Each row is a point on a landscape with many valleys, with its height.
A ball rolls from a point to whichever of its 2 nearest points has the largest drop for the distance, and stops where none of them is lower. Distance is the straight distance between rows; heights are no part of it.
K_379 h=43.5: 4, 13, -28, -7, 14, 20, 6, 5, -27, -15, 2, 8, -4, 13, -7, -41, -20, -12, 3, -8, 2
K_357 h=59.9: 5, -2, 0, 11, 5, -21, 14, -10, -10, 3, 27, -16, 11, -17, -20, -10, 24, 1, -10, 8, 3
K_32 h=40.9: -39, 8, 5, 3, 19, 1, -14, 2, 21, 3, -11, 19, -12, 20, 16, 24, -17, 7, 6, -26, -7
K_688 h=33.7: 10, 19, -5, 8, -29, -25, -1, -2, -11, 27, -4, -13, 19, 23, 8, 26, 14, -3, -11, 5, 10
K_952 h=31.8: -2, -33, -5, 2, -29, 4, -8, -5, 8, 5, -18, 18, -14, 10, 11, 2, 5, 1, -15, 53, -3
K_363 h=22.3: 12, -32, -25, -7, 14, 6, -11, -11, -11, -19, -23, 18, 10, 6, 22, 3, -8, 19, -4, -43, 2
K_922 h=27.5: -10, -9, 13, -3, 24, -8, 18, 18, -7, -13, -3, -17, 24, 8, -32, -13, 15, -11, -15, 16, 32
K_752 h=65.2: -19, 1, 1, 24, -7, -20, 10, 29, 8, -38, 10, -35, -19, 16, 29, 6, 1, 4, 2, -7, 8
K_530 h=51.2: -18, 26, 16, -14, 29, -43, 26, 13, 2, -3, 15, -7, -14, -8, -39, 10, -23, -1, 22, -15, -25
K_355 h=35.4: 4, -12, -5, -5, -4, 16, -17, -3, 12, 14, -10, 16, -17, 9, 33, 14, -1, 29, 12, 28, -25
K_830 h=27.1: 0, -9, 5, 15, 12, 25, -28, -6, -15, -11, -22, 14, 7, -2, 16, -11, 3, -16, 8, 22, -28
K_190 h=22.1: -28, 21, 8, 2, 19, 9, 5, -14, 0, -21, -7, -4, -12, 12, 5, 23, 15, -20, 24, 15, -13
K_967 h=46.8: -14, 32, 36, -8, 11, -24, 14, 14, 14, 11, 18, -21, 0, -14, -15, 25, -25, -3, 6, -27, -13
K_120 h=32.9: -9, 6, -10, 16, -20, -10, -7, 30, 2, -9, -3, 16, -20, 9, 21, 3, -11, 25, -15, 0, 14
K_684 h=59.0: 19, -7, 8, -16, -6, 16, 25, -19, 5, 17, 14, -25, 3, 18, -18, 9, -12, 11, -10, -29, 9
K_326 h=46.9: 29, -5, -4, 27, -1, -6, 6, 19, 34, 11, -5, -18, 4, 0, 6, -6, 30, -16, 0, 11, 10
K_277 h=46.5: -18, 5, 2, 10, 36, 33, 5, -5, 31, -17, 9, 22, -3, 29, 9, 25, -7, -2, -8, -22, 3
K_654 h=32.0: -17, -5, -13, -5, -1, -15, 21, 13, -15, -4, -14, -6, 13, -9, -13, -30, 32, -3, -15, 19, 36
K_961 h=25.7: 3, 14, -9, -22, 4, -10, -5, -18, 19, 18, 17, -26, -3, 7, 13, -2, 9, 4, 8, 20, 1
K_564 h=66.5: 10, 7, -3, 24, -10, 4, 0, 20, -6, -17, -12, 13, -11, 5, -17, -22, -7, -8, -15, -15, 26
K_213 h=64.2: 5, 15, 4, 30, -10, -19, 18, 14, 5, -5, 11, 19, 0, 2, -46, 3, 6, -5, -22, -16, 29
K_305 h=52.0: 31, -33, 14, -5, -2, 28, 3, 4, 23, 5, -11, -12, -1, 18, 13, 15, -1, 1, 29, -24, -35
K_452 h=20.7: 24, -28, -11, 8, 16, -6, -8, -2, 4, 12, -26, 38, 8, -11, 2, 1, 16, 1, -3, -2, -1
K_459 h=21.2: 30, -8, -52, 15, -8, 14, -7, 3, 22, 12, -37, 13, 14, -28, 33, -6, 5, 29, -16, 20, 10
K_421 h=24.8: -5, -6, 8, 2, -23, 1, 1, 6, 20, -6, -9, 12, -36, 11, 4, 6, -17, 48, -1, -3, 6
K_84 h=20.5: 8, 0, 4, 21, 6, 15, -20, -5, -10, 12, -1, 26, -2, 1, 1, 0, 18, -40, -17, 14, -16
K_502 h=12.5: -28, 11, 3, 18, 32, -2, 15, 5, -2, -42, 6, -17, 14, 18, 8, 15, -4, -16, 0, -19, -9
K_4 h=47.5: 38, -15, -26, 13, -30, 14, 10, 10, -12, -3, 1, 21, 0, -28, -3, 0, 13, 20, -22, 11, 7
K_246 h=56.9: 13, 27, -19, 8, -35, 3, -7, -13, -16, 40, 25, 29, -1, -5, 7, -16, 2, -27, -11, -2, -6
K_83 h=31.9: -5, -6, -7, 9, 17, 32, -21, -18, -21, -48, -7, 0, 1, 4, 2, -7, -10, -13, 31, 3, -26
K_307 h=53.9: 3, 4, -7, -4, -16, 5, -4, -13, -23, 34, 19, 20, 16, -28, 8, -18, 4, 4, -10, 13, -3
K_475 h=40.2: 9, 9, -3, 13, -17, -19, -19, -28, -5, 1, -18, -15, -1, 16, 7, 29, 3, -3, 5, -16, -2
K_972 h=62.4: 5, -18, 7, -18, -1, -5, 3, -27, -14, 17, 0, 1, 3, -3, -12, -16, -11, 8, -12, -26, 2
K_390 h=32.2: -3, -15, -7, -4, 23, -19, -22, -2, 42, 16, 20, -17, -4, 12, 24, -8, 18, -10, 14, 17, -7
K_568 h=40.8: -7, -36, 5, 11, -27, 11, -10, -15, 15, 0, -13, 9, -25, 32, 29, -4, -5, 24, 31, 22, -43
K_702 h=62.8: -9, -5, 11, 10, 2, -22, 3, -1, 2, -22, 10, -28, -16, 5, 0, 5, 14, -2, -5, 10, 9
K_955 h=27.9: 34, -15, -22, 1, -21, 27, -14, -4, 18, 13, -33, 10, 21, -14, 12, -19, -2, 23, -18, 47, 8
K_485 h=32.8: -19, 3, -8, -9, -2, 7, -37, 10, 13, 10, -6, 11, -3, 15, 25, 7, -35, 33, 8, -6, 2
K_313 h=48.0: 8, -5, 22, -2, -4, 8, 1, 21, 8, 6, 5, -8, -7, 19, 6, 1, -16, 14, 37, -1, -38
K_171 h=43.0: 43, -15, 5, 4, -27, 9, -5, 21, 25, 16, -3, -1, 11, -17, -4, 3, 14, 4, 1, 15, 15
K_99 h=32.1: 4, -20, -11, -1, 0, 0, -23, -18, -9, -4, -38, 0, 15, 20, 15, 31, -4, 12, 1, -20, -1
K_853 h=57.1: -23, 18, 13, 0, 19, -6, -14, -7, -4, 8, 21, 6, -2, 16, -10, 4, -15, 4, 0, 6, -3
K_519 h=17.8: 5, 2, -20, -30, -22, -1, -4, 3, 13, 28, -5, -10, 1, 5, 9, -5, -8, 20, 5, 27, 16
K_37 h=50.7: 36, -8, -16, 19, -32, 22, 17, -15, -22, 23, 11, 33, 20, -15, 1, -15, 5, 4, -28, 21, -14
K_394 h=25.8: 19, -13, -26, -13, -28, 9, -6, -18, 0, 21, -14, 19, 6, 10, -8, 4, -1, 28, -13, 49, 15
K_965 h=53.7: 2, 24, -3, 7, -7, -15, 4, -3, -6, -1, -9, -19, 26, -24, -38, -36, 12, -3, 5, -10, 44
K_781 h=60.5: -16, 33, 11, -8, 14, -1, -3, -4, -18, -10, 20, -16, 18, -14, -14, 7, -20, 14, -10, -12, 10
K_842 h=28.0: -5, -11, 32, -12, -8, 7, -27, -22, -5, -8, -14, -20, -16, -32, 6, 19, -7, 18, 19, -9, -15
K_487 h=41.7: -4, 14, 20, 6, 42, 7, -5, 10, 23, 6, 12, -30, 20, -30, -3, -3, 3, -30, 11, -3, 0
K_567 h=54.0: -34, -12, -1, -8, 12, -1, -7, -8, -5, 5, 29, 21, -1, 30, 13, -3, -14, -3, -30, 2, 13
K_847 h=39.2: 11, 15, -25, 0, -15, -19, -5, 47, -15, 4, -1, 22, 2, 1, 2, 7, -3, 10, -8, 19, 26
K_563 h=10.8: -14, -14, 9, -2, -13, 13, 2, -23, 8, -9, -18, -8, -23, -17, -8, 1, -2, 31, 3, -12, 9
K_391 h=55.8: 28, -15, 20, -24, -15, 25, -2, -12, 15, 15, -6, -13, -4, 15, -5, 16, -19, 15, 10, -13, -9
K_237 h=57.0: -2, 3, 1, -3, 1, -31, -2, -15, -7, 20, 15, 9, 16, -28, -44, -25, 26, 2, -7, -3, 31
K_128 h=2.9: -22, 16, 23, 11, 18, 20, 22, 12, -5, -38, 2, -35, 17, -6, -11, 12, -15, -33, -8, -25, 5
K_341 h=46.3: 3, 11, 22, -10, 20, -2, 8, 17, -2, 11, -5, 0, 22, -35, -24, 4, 7, -25, 9, -14, 2
K_525 h=12.0: -30, 33, -5, -11, 14, 24, -9, -6, 4, -24, 2, -8, -7, 1, 22, 18, -20, -14, 19, -14, -5
K_792 h=23.5: -12, 7, -4, -24, 0, 23, -11, 10, 12, 0, -2, -7, -18, -1, 25, 15, -18, 5, 3, -4, 14
K_185 h=43.7: 23, 15, -28, 6, -14, -5, 16, 30, -11, 7, 20, 25, 2, -28, -5, -12, 13, 5, -8, 7, 17
K_820 h=62.7: 7, 0, -20, -45, 3, -29, 16, -6, -19, 5, 7, -6, 0, -9, -8, 10, 9, 5, 2, -26, 11
K_39 h=11.8: 11, 2, 13, 9, -9, -12, -21, 8, -10, 0, 11, 8, 13, -5, -19, -1, 17, -52, -2, 25, 6
K_477 h=40.1: 3, -13, -15, -16, 1, 6, -4, 13, -28, 0, -24, 17, 3, -6, 10, -38, 1, -3, 2, 3, -6
K_451 h=36.6: -10, 5, 8, -24, -5, 31, -15, -25, -18, -17, 2, -1, -16, 5, 2, -7, -16, -16, 35, 11, -43
K_263 h=10.0: 22, -34, -32, 2, -1, 3, 3, -5, 10, 4, -25, 13, -6, -15, 25, -11, 1, 24, -7, -8, 6
K_742 h=37.7: 14, -40, 12, -11, -34, 2, -13, 16, 15, 7, -22, -6, 0, -19, 5, 5, 6, -13, -15, 37, 13
K_202 h=22.2: -9, -2, 38, 4, 2, -9, 21, 12, 2, 3, 14, -19, 17, 3, -17, -16, 3, -27, -18, -7, 15
K_441 h=64.8: -4, 32, 3, -11, -10, -20, -20, -12, -20, 1, 21, -5, 6, -19, -15, 30, -18, 31, 2, -34, 1
K_635 h=44.6: 3, -25, 10, 9, -25, -5, 11, 8, 11, -2, 18, -13, -21, 40, 28, -5, -7, 12, 23, 14, -38
K_683 h=54.9: -11, -13, 14, -16, 27, -38, 28, 0, -3, -17, 6, -11, -17, 5, -14, 10, 1, -3, 29, -32, -28
K_576 h=50.5: -18, -23, 0, -2, 21, 6, 13, -15, 21, 1, 16, 23, -8, 33, 10, 15, -1, 22, -13, -4, -8
K_57 h=36.5: -21, -7, -18, 1, 17, 11, 1, 15, -9, -18, -22, 2, -2, -19, 15, -31, 11, -6, -8, 10, 16
K_593 h=29.2: -11, 19, -6, -6, 5, 24, 0, -6, 17, -8, -22, 7, -11, 2, 13, 19, 9, 11, 13, 41, -16
K_662 h=37.2: -19, -9, 11, -4, 40, -6, -11, 6, 17, -7, 19, -20, 12, 0, 22, 3, 11, -10, 11, 1, -7
K_592 h=59.3: 7, 24, -9, 42, -29, -10, -3, -6, -18, 16, 3, 30, -3, 15, 3, -19, 11, -15, -17, -6, -10
K_68 h=61.7: -11, 28, 6, 32, -7, -28, 3, 11, 0, 22, 8, 30, -2, 1, -8, -5, 14, -6, -22, 1, 17
K_184 h=58.7: 7, -19, 2, -20, 21, -22, 19, 2, -22, -29, 23, -3, -12, -4, -15, 8, -1, 5, -7, -33, -1
K_919 h=40.5: -1, 10, 2, -6, 11, 27, 8, -22, -5, -18, 27, -2, -20, 0, 0, -10, -14, 1, 12, 9, -27
K_903 h=21.3: 9, -6, 7, 2, -25, -12, -39, 5, -12, 12, 1, 5, -6, -28, -9, -14, 18, -24, -2, 56, 3
K_129 h=26.4: 2, 22, -8, 7, -5, -16, 26, 7, -19, 6, 8, -9, 25, 33, 2, 25, 12, -35, -16, -7, 5
K_323 h=13.6: -25, 14, 28, 12, 12, 1, 22, 6, 13, -11, -6, -29, -11, 7, -22, -9, -17, -27, -5, -29, 10
K_607 h=50.4: -5, 25, 21, 3, 1, 2, 5, 6, -6, 7, -16, -16, 9, -37, -26, -27, 7, -1, 13, -7, 10
K_661 h=44.0: -16, 7, -18, 0, 11, 29, 22, -17, -10, -35, 0, -1, -26, 19, -20, -26, -11, 5, 17, -6, -11
K_574 h=39.6: -2, 2, 45, -5, 12, -15, -3, -5, -2, -2, 11, -17, -7, -32, -14, 12, -4, 10, 16, -29, -21
K_802 h=19.7: -5, 19, -2, -3, 32, -7, 30, -2, 1, -12, 15, -30, 28, 25, 11, 28, -1, -32, -4, -11, -3
K_18 h=65.6: 18, -18, -11, -35, -7, -18, 13, -6, -20, 27, -4, 16, 6, -18, -30, -13, 10, -12, -2, -22, 8

Where does a ball stop that starts at each point below?
K_213 => K_563
K_820 => K_563
K_661 => K_39
K_379 => K_128
K_781 => K_525
K_18 => K_525
K_357 => K_519
